Each row is a point on a landscape with many valleys, with its height.
From any point a ball rolls to the lowest of the 5 points nearest to it. It stops when none of these is lower. Distance is the straight distance between rows; heights are no part of it.
K_761: [109 107 131 136 130 150 149  91 121  48 117 147 148 126 142 205 151 182
  85 150 121 152 107  93  86 161]  height 310
K_169: [102  95  99  94 126 108 132 139 158 154 168 110 107 176 111 125 161 113
  99  97 115  85 150 153 139 110]  height 376
K_832: [108  94 123 143 143 125 184 157 118 181 132 107 100 202 104 116 160 114
 155 130  91  91 118 138 162 101]  height 320
K_143: [134 143 133 123 122 137  93 121 149 104 151 139 126 119 108 137 133 148
  93 114 127 117 159 138 123 139]  height 226
K_79: [136  88  91 192 120  97 141 160 116 165 168 130  90 157 117 104 163 133
 155 151  88 128 134 160 127 110]  height 648
K_408: [145 154 149 131 125  85 111 149 132  79 152  99 159 122 134 126 146 131
 121 133  98 106 123 115 175 155]  height 489
K_878: [144 164  95 169 101 189  67  94 145 122 124 165 130  89 142 155  57 122
 148 161 177 174 166 137  62 156]  height 313
K_944: [154 189 115 142  84 140 133  98 125  99 123 166 140 108 147 121 105 155
 145 212 184 187 150 136  93 159]  height 284
K_547: [150 168 180  97 134 104  90 153 119 152  82  94 130  90 145 128  89  91
 145  65 149 119 107 123 200 115]  height 592
K_939: [181 163 172 111 152  99 144 105  91  89  71 142 155 134 159 115 104 161
  85 138 131 185 115 103 162 150]  height 270
K_924: [160 138 132 178 108 129 130 163 123 131 132 158 122 102 110 104 121 129
 179 170 155 166 138 151  84 106]  height 380
K_556: [ 98  76 124 129 158 162 179 147 108 217 111 131  70 212 124 139 172 137
 148 137  72  73 104 127 159 115]  height 213
K_785: [116 121 163  88 146 152 158 126 111 103 125 127 149 137 113 139 154 149
  79 111 140 106  99  99 149 141]  height 342
K_900: [122 128 126 165 114  87 126  94 127  54 116 110 155  92 150 170 164 164
 106 172  78 128 111 104 118 169]  height 328
K_799: [ 80  59 109  93 130 157 158 123 124  98 106 113 130  99 125 196 147 157
 124 117  99  58  50 107  79 143]  height 396
K_52: [117 129 114 126 138 142 112 150 143 147 129 139 129  96 103  91 107  86
 155 122 172 144 140 143  82  89]  height 377
K_492: [114  89 144  83 137 145 155 150 102  99 133 109 123 155 131 161 152 164
  94  98 107  71  57 106 153 158]  height 367
K_978: [ 68  90 117 103 136 140 172 111 136 123 133 101 125 131 113 139 170 133
 102 118 128  88  98 114 117 128]  height 395
K_310: [156 175 166 133 143 160  53 118 122 113  93 134 175  60 161 118  71 110
 142 128 134 158 137 113 114 150]  height 228
K_546: [133 153 159 118 134 126 137 183 124 184 127 104 119 134 110 111 102  99
 180  93 158 113 107 133 167  89]  height 570
K_433: [100  93 136 127 140 114 167 122 130 116 113  75 148 124 116 139 156 135
 127 131 104 106  79  85 142 135]  height 427
K_236: [ 97 149 152  59 131 141 159 118 130 132 128 108 136 141 119 111 146 131
  96  89 152  99 116 124 148 119]  height 221
K_130: [132  86 109 138 139 153 152 140 125 116 149 149 114 162 121 142 167 179
  72 133 118 111 144 141 107 144]  height 350
K_760: [124  93  54 100 139 118 118 125 174 177 139 160  94 132 163 109 158  78
 114 120 121 106 169 154 106  61]  height 463
K_569: [162 121 154 156 132 165 137 162 113 146 126 153 129 114 115  82  93 135
 157 148 167 162 139 132 107 112]  height 240
K_875: [165 185 150  84 133 125 112  51 110  76  77 171 174 146 183 127  73 149
  93 172 149 195 152 115 140 186]  height 247
K_846: [143 184 158 138 134 112  71 105 154  92 129 140 178  78 168 133 121 102
 128 165 118 160 169 140 109 155]  height 334
K_753: [ 48  95 104  87 103 115 154  79 132 119 168  52 127 119 119 161 143  98
 144 117  81  67  70 108 135 143]  height 391
K_502: [120 116  73 165 114  93 107 135 157 160 167 170  92 113 117  98 134  98
 143 125 131 141 157 164  86  84]  height 87
K_167: [117 170 170  78 134 134  97 115 160 120 129  91 166  98 115 118 137  84
 119  89 127 111 139 132 139 136]  height 368
K_962: [175 165 153 128 133 156 110 143 118 110 130 132 160 106 118 105  98 148
 130 139 164 166 157 132 118 136]  height 130
K_544: [ 82  91 118 111 124 129 102 102 140  79 179  99 126 129 119 153 176 137
  98 117  92  77 111 134 125 155]  height 443
K_720: [137 129  87 156 108 159 134 101 135 132 147 203 110 150 112 145 116 170
 111 149 168 197 189 153  74 133]  height 282
K_464: [185 153 110 163  99 141 130 174 102 148 136 165 131 125 122  88  80 162
 154 179 164 139 154 157 118 162]  height 309
K_256: [118 152  93 170  97  91 103 113 150 116 177 159 109  92 124 123 158 128
 130 145 117 144 161 152  88 127]  height 522
K_427: [137 143 146 153 115 103 110 121 137  80 130 139 154  92 124 118 150 112
 133 155 134 168 143 115 110 121]  height 361
K_691: [144 122 111 127 111 110 126  91 105  39  96 143 166 108 197 177 127 177
 111 186  82 114 102  91 121 208]  height 304
K_873: [ 66 153 134  82  85 124 167 121 129 171 130  92 116 135 104  97 117  74
 146 104 147  81 130 121 160 113]  height 362
K_812: [148 165 184 116 166  82  93  99 131 108  88 117 164 101 147  91 122  83
 134 125 115 156 133 116 148 129]  height 442
K_899: [117 117 103 142 116 104 106 128 158 118 171 126 117 138 104 121 158 127
 111 129 103 101 156 159 127 138]  height 341
K_703: [115 151 154 107 138  74 123 120 116 107 125  44 130 159 127 142 139 104
 151  95  99 100  93 102 212 125]  height 387
K_808: [138 113  95 101 141 161 125 182 137 206 133 112 112 153 122  88 113  99
 135  89 142  90 141 146 148  95]  height 561
K_821: [127 152 156  99 153 150 108  82 154  77 110 144 161 108 127 135 125 132
  82 127 135 185 161 118  97 122]  height 218
K_22: [121 153 176  83 147 119 157 101 128 117  92 113 145 118 145 107 142 109
  94  97 139 128 108  95 147 117]  height 631
K_731: [ 90 144 155 103 146 143 118  73 159  80 119 152 157 122 133 165 151 111
  99 113 153 181 155 121  65 109]  height 252
K_472: [134 104 136 111 124 130 119 119 106  49 129 147 148 104 155 195 133 189
  95 145  98 102  91  91 107 196]  height 308
K_315: [153 104  94 162 134 143  66 181 136 172 141 116 100 118 121  92  69  65
 175  93 147  79 103 144 122 108]  height 679
K_883: [ 63  69  75 155 115 134 156 112 140 144 140 126  89 121 132 156 191 143
 105 127 105 100 136 138  94 115]  height 436
K_21: [131 126 123 112 148 153 112 143 149 157 126 132 138  91 110  97 118 108
 115  90 166 139 149 132 111 104]  height 374
K_736: [151 102 140 136 143 159 156 187 122 156 142 142 108 196 116 122 142 161
 114 112 121  86 134 151 172 135]  height 321
K_175: [163 140  92 168  92 142  73 147 132 126 154 157 126  91 115 100  90 116
 154 163 157 136 148 156  75 131]  height 527
K_170: [176 176 181 117 139  76 124 109 106  95  74 134 164 102 169  96  98 133
 113 137 116 171 146 104 164 157]  height 314
K_448: [147 144 127 135 122 110 144  81 100  46  71 151 163 127 182 146 117 173
 113 183  99 160 108 103 125 185]  height 298
K_700: [165  92  98 160 152 173 115 171 138 200 120 157 119 116 114  84 101 115
 142 114 164 128 144 150  86 106]  height 517
K_708: [176 113 138 152 150 175 132 199 114 190 113 151 112 132 113  90  85 144
 160 114 160 143 120 145 130 100]  height 366
K_717: [ 42 102 116 103 121 121 125  81 150 107 160 112 103 120 117 148 191 116
  92 117 111 105 138 132  84 119]  height 435
K_329: [220 175 168 105 113 134 101 136  80 131  68 139 134  91 158 106  45 163
 128 134 163 174 119 102 172 142]  height 375
K_392: [108 118  71 146 124 110 123  98 156 141 155 183  85 148 159 161 160 150
  91 107 115 141 189 157  76  96]  height 457
K_340: [136 141 120 147 123 114  78 165 148 121 145 126 152  84 109  92 109  91
 169 139 143 144 130 145  98 103]  height 474
K_668: [111  83  68  77 105 121 157 123 138 252 146 121  92 165 153  94 133  43
 164 136 105 103 141 152 141  51]  height 413
K_112: [129 136 155  97 135 168 121 117 140  89 140 161 163 127 109 135 133 162
  86 113 155 158 148 121 123 137]  height 190
K_148: [109 147 138 117 144 137  99 106 161  87 160 148 150 106 133 150 159 124
 103 118 129 131 171 151  98 145]  height 224
K_920: [137 170 152 117 122 159 127  68 130  71 124 166 156 147 129 170 111 159
 110 162 153 207 148 112  94 142]  height 232
K_103: [148 103  71 176 141 175  59 150 134 172 111 147  94 115 151  96  83  76
 123 119 150 114 131 122  67 111]  height 654
K_484: [137 124  99 192 112  99 139 138 126 130 170 171 106 116 122 127 160 169
 116 159 128 144 165 155  94 130]  height 449
K_123: [125 126  86 168  97 133 147 119 131 127 155 186 113 142 137 136 136 181
  90 164 127 141 172 157 112 146]  height 331
K_459: [162 178 142 159 107 107 130 115 121  91 122 156 152  93 134 111  98 122
 155 181 163 214 143 124  70 114]  height 408
K_78: [ 83 123 109  59  99 123 169 133 124 208 146  91 104 192 111 106 108  68
 142 109 127  70 135 135 166 112]  height 339
K_333: [117 119 100 205  73 126 163 105 110  94 125 167 113 109 132 166 154 196
 122 195 120 146 139 124  93 161]  height 406
K_985: [124 109 170 121 140 111 167 143 102 105 105  86 113 167 133 172 147 174
 121 100 111  90  65  88 207 141]  height 407
K_788: [168 130 185 130 156  55 158 118  94 103  42 122 129 131 151 111 114 149
  92 101 107 132  94  87 177 135]  height 483
K_811: [108 114 128 110 134 149 171 169 121 215 109 128 110 159 106  91 119  87
 158 107 154 106 121 139 147  96]  height 468
K_615: [118 132 108  97 125 116 111 139 143 164 190  76 105 179 118 102 132 101
 156  90 118  84 142 148 174 116]  height 484
K_829: [155 146 109 162 120 131  54 154 146 133 150 122 134  83 129 100  80  87
 165 130 132 112 144 141  93 145]  height 583
K_490: [155 160 175  84 145 133 114 139 127 115 119 111 146 127 129 129 129 138
  96  86 135 112 118 115 185 141]  height 251
K_826: [108  87 110 162 117 132 141 102 129  66 102 131 136  84 137 192 172 169
 118 142  95 123 103 102 101 151]  height 332
K_993: [122 106  95 142 151 117 141 171 118 204 147 120  73 203 116 104 128  71
 205 121 106 120 114 175 161  75]  height 429
K_684: [ 93 113 117 162 118  81 111 105 153  83 154  92 133  98 127 148 183 116
 114 135  89 128 126 113 103 127]  height 430
K_382: [161 168 188 108 155 103 113 143 110 132  74 115 135 106 139 119  99 118
 130  97 149 142 122 106 182 107]  height 540
K_608: [ 78 119  85 138 120  94 150 129 111 185 184  73  80 210  94 116 130  70
 191 123 114 121 107 150 168 105]  height 476
K_815: [175 147 164 146 130 124  96 192  91 158 112 101 117 121 122 101  59 118
 203 104 171 137  99 133 162 100]  height 511
K_294: [ 99  79 106 105 154 143 173 146 125 186 137 120  95 208 107 125 169 132
 103 119 102  79 131 155 160 113]  height 283
K_966: [ 89 116 128 138 127  84 141 133 125 111 155  60 131 138 111 138 163 128
 132 125  89 112 100 112 158 137]  height 506
K_506: [137 148 152 130 126 103 116 167 128 156 141  94 132 120 104 101 116  85
 164  97 141 114 132 124 158 102]  height 551
K_551: [111 139 117 143 118  88  93 135 142 127 166  99 137 130  92 105 151  89
 147 122 104 126 138 138 158 125]  height 466
K_701: [127 112 175 106 169 120 140  55 125  47  78 146 162 139 150 166 124 151
  92 135 120 178 131  82  89 152]  height 340
K_165: [108 137 138 149 121 155 132  92 148 100 139 174 142 124 100 162 125 146
 112 134 160 194 160 129  62 109]  height 264
K_77: [165 134  94 152 114 193 136 124 135 152 126 191 137 117 121 105  71 170
 136 175 179 194 151 147  89 149]  height 271
K_497: [105  71 115 141 128 132 165 144 125 111 128 106 128 124 108 173 168 171
 128 127  94  84  77 116 137 156]  height 382
K_204: [145  81  89 123 155 141 151 132 131 199 126 169  94 164 138 101 171 137
 110 135 110 122 162 159 118  78]  height 536
K_839: [174 109  87 147 133 118 107 182 132 175 169 121  92 168 123  99 108 109
 162 117 114 102 153 175 156 106]  height 665
K_218: [160 188 161 102 139 132  99  69 135  73 101 162 167 120 179 151  93 124
 118 162 128 185 150 132 106 169]  height 242
K_446: [110  86 131  90 134 120 169 132 103 117  94  66 141 113 141 170 133 151
 158 101  64  70  29  86 182 140]  height 478
K_107: [ 92  80 135 116 138 147 190 145 110 145 126 108 123 159 104 138 177 141
 109 121 115  83  88 112 136 132]  height 405
K_42: [ 58 124 123  90 106 125 173 110 112 155 156  54  95 182 110 157 141 108
 152 102 109  79  83 120 196 135]  height 63
K_330: [174 162 184 136 138 106 147 182  92 156 100 115 124 125 119 116 101 140
 162 104 156 148 106 113 181  88]  height 589
K_945: [154 165  96 140  83 177 115  92 147 106 131 176 143 119 121 151  64 171
 131 183 176 200 160 143  95 155]  height 249
K_429: [127 160 158 101 138 164  99 140 144 164 104 101 141  89 124 116  86  74
 121  81 168  95 127 110 147 126]  height 485
K_397: [144 119 177 154 151 116 180 156  85 134 103 107 129 141 108 124 150 152
 138 137 120 136  92 107 149 107]  height 475
K_29: [125 178 164 106 130 121  67 140 132 160 110  76 137 103 140 133 100  74
 171  79 136  97 116 126 203 120]  height 563
K_560: [102  77  89 193 120 121 159 108 141 133 131 185  86 123 136 157 175 171
 104 148  92 155 139 143  81 128]  height 386

Where does a ball stop that starts at each point below?
K_333: K_962
K_691: K_962
K_812: K_962

Call two points neighbours if one is among the 5 nearest of the other. Go from one point of each pair to the other, from neighbour to neighbour, staying as low as possible. Name the highest point that can't be avoided.
K_556 and K_236: K_130
K_962 and K_236: K_785
K_42 and K_556: K_873
